Points, in no order, along strands that fork and pass close to each other.
Two points are linked if the straight distance between their rows is under 28.1. Some points are linked to none.
K151: [ 18 -14  11 -13 -21  27  10  -3 -23 -23   8 -18]
K56: [ -5  36  13  25  -1   3 -18  -1  -8  -8  15   5]
K479: [ -9 -17   0  12  33   2  24  -4  12  -7  10   4]
K598: [ 19   3   0 -18 -11  18  24   1 -33 -25   3  -1]
K186: [ -9  -7 -10 -28  19  24 -18  -4  22   2  -7  22]
K438: [-26   2 -14  -6  21   7 -15  -5  21   4 -13  10]
K180: [-13  -5 -15   3   2   7   0   8  43  13 -13  11]
K891: [-17   5  10  18  -9  -9 -18  10  -9   9   3 -12]
K222: [  5   4  19  -9 -24  23   6  24 -21 -16   8 -12]
K450: [-18   0 -20  -2  23   6 -16  -4  23  13 -15  16]
K292: [-25   3  -7  -6  19   0   1   6  23   0  -7   5]
K162: [ -8   1  21 -12 -22  16   1  22 -10 -19   8 -14]
K641: [ -9  -2   8  13  10 -15   6  -7 -17   2   7  -1]
K913: [  6  22  19  24  -8  -1 -13   6 -14   1  19  -2]
K412: [-14   1   1   7  18 -18  12   1  -1  -1   2   2]
K4: [ -3  10 -19   8   6  -9   0  10  31  23 -14  11]
K474: [ -4  23 -20  16  20   4 -11  -1  22  20 -12  19]
K534: [-18  19   9 -31  -8  25 -14   5  -2  -7  -8   3]
K669: [  6  27   3  15  18 -11   8  -3  -6   2  11  12]
K252: [  3  -1 -13  -7   7 -26  16  15   8   2  -6   3]
K759: [ 10 -11 -16 -16   2 -27  17   9  -3  -7  -4   1]
K514: [  1  35 -13  16  15   2  -6   2  20  11  -5  18]
K877: [-27   4 -10  -6  14   1 -27 -12   5   7 -12   9]
K822: [-16   1  -5 -33  12  22 -20  -9  11  -4  -8  15]
K546: [ -4 -18  14   0 -10 -16   3   2 -15  -5   7 -13]
K736: [  3 -31  16  10  -5   4   0  -9 -15  -2   9 -25]
K64: [ 17 -26  -9  12  -1  -7  29   4  25   4   1   6]
K890: [ 25  -8  -6   2 -13 -11   4 -24 -26   4  -6 -15]
K654: [-20  -4  11  10 -13  -6 -17  18  -3  10   0 -18]
K826: [ 13  13  17  22   2   1   1 -17 -24  -1  21   1]
K463: [-15   6  18 -17 -13  10   1  16  -6 -19   7  -8]
K73: [ 10 -27   6 -12 -17   3   4  -8 -15 -20   4 -21]
K521: [  6  20 -17   2   7 -14   3  12  22  22 -13  11]
K917: [ 10   9  17  23 -10  -5 -10   9 -17   9  16  -9]
K363: [ -6  -1   1  -7 -13 -29   1   9 -12  -2  -5  -8]
K709: [ 19 -18 -20 -12  -9 -23   9 -14 -21 -11  -6  -9]
K809: [-12  -5 -13  -8   7  16  -5   5  44   7 -11  13]
K194: [ -4  -5 -11 -24  11  34 -12   2  31   6  -7  22]
K261: [ 21  -4   4 -16 -18  29  14 -12 -30 -24   1 -13]
K325: [  0 -21  11 -10 -11  -8   8  -1 -15 -14   6 -13]
K773: [-11 -13  11   1 -17  -6 -13  25  -3   2   3 -21]
K61: [  4 -21  -5  15  -2  -6  26  11  33   4   0   8]
K51: [ -6   8 -24  15  20   8 -19  -7  23  20 -16  22]
K482: [ -7 -10 -13  -9   6  31 -12   2  43   7  -7  21]
K737: [ 24  23  10   5  11  -4   9 -17  -9  -7  19  10]
K989: [ 24   3   6   6  -7  -8   5 -21 -25   5   2  -8]
K802: [ -5  -2 -13   4   2  -9  10  15  37  14 -12   7]
K605: [ 5 33 -5 15 20 -6  4  5  9  5  4 17]
K732: [ -1  -4 -14  -2   5 -15  15  18  28   7  -9   5]
K526: [ 27 -21 -17   8   9 -10  28  -3  15   6  -5   6]
K168: [-14  11   9 -32 -13  32 -25   0  -7  -1  -6   6]
K707: [  9 -26   7 -12 -12  13   6 -21 -14 -17  -1 -24]
K55: [-20   1  -4   0  20 -12  10   5  10  -3  -1   4]
K465: [-25  -7  14   2   2  -8   0   3  -6  -9   8  -5]
K171: [  4 -11  12  12 -12 -14   0   4 -19   6   9 -14]
K324: [ -4 -18  14  -6 -20  -3  -6  22  -6 -11   8 -21]
K523: [-20  12  -1   9  -5   3 -38  -9 -10  16 -11   2]
K266: [ -6 -15  -2  17  -7  -2  21  11  40   5   0  11]
K553: [ 33  11  -6   7  15 -13  22  -5   0   7   3  10]
K671: [ 30  13  10   5   0  -3   7 -24 -20   0   9  -1]
K799: [ 18   1  12  17 -17 -12  -5   8 -22  10  10 -13]
K751: [ 16  -8  16  -9 -23  24  10  15 -26 -21  10 -13]
K991: [-24   8  12 -20 -11  12 -12   7   2 -12  -3  -6]
K498: [-27   3  -4  -4   2   1 -33 -11  -2  11 -12   3]
K429: [ 33  20   1   2  13  -8  18 -14  -4   2  11  10]
K206: [ 28  -9 -13   8  13 -14  25  -2   7  11  -1   6]
K571: [  5 -23   1  -6  -7   6   8 -32 -14 -11 -10 -27]
K155: [-17   3   5 -30   1  30 -27 -11  -2  -5  -2  15]
K323: [ 18 -19 -12  -7 -10 -13   5 -23 -21  -5  -8 -18]
K728: [ -8  30   8  21   8  -7  -8  -2 -11  -2  10   9]
K87: [-19  13   4  17  -9   1 -34   3  -7  15  -5  -6]
K384: [ 17 -15 -21 -15  -8 -27  11  -2 -17 -11  -3  -3]
K554: [  5   8  14  20   6 -11   5 -10 -21   5  12   2]

Follow the links from the first point to the second, and from the first to the third. Name the last point that the two ways share.
K523; K412; K474 => K438
K55; K514; K498 => K438
K521; K194; K384 => K802

A fork is a point with three links, a tip a point with one. Leave the first point through the second and follow the links. Name the first fork or tip that comes.
K669; K605 => K438
K553; K206 => K266
K751; K151 => K598
K438; K292 => K826
K498; K523 => K324

Name the points in between on the shortest way along the links from the first point to the second, in order.
K822; K991 => K155 > K168 > K534
K989; K384 => K890 > K323 > K709
K4; K194 => K802 > K180 > K809 > K482
K826; K292 => K554 > K641 > K412 > K55
K891; K324 => K654 > K773
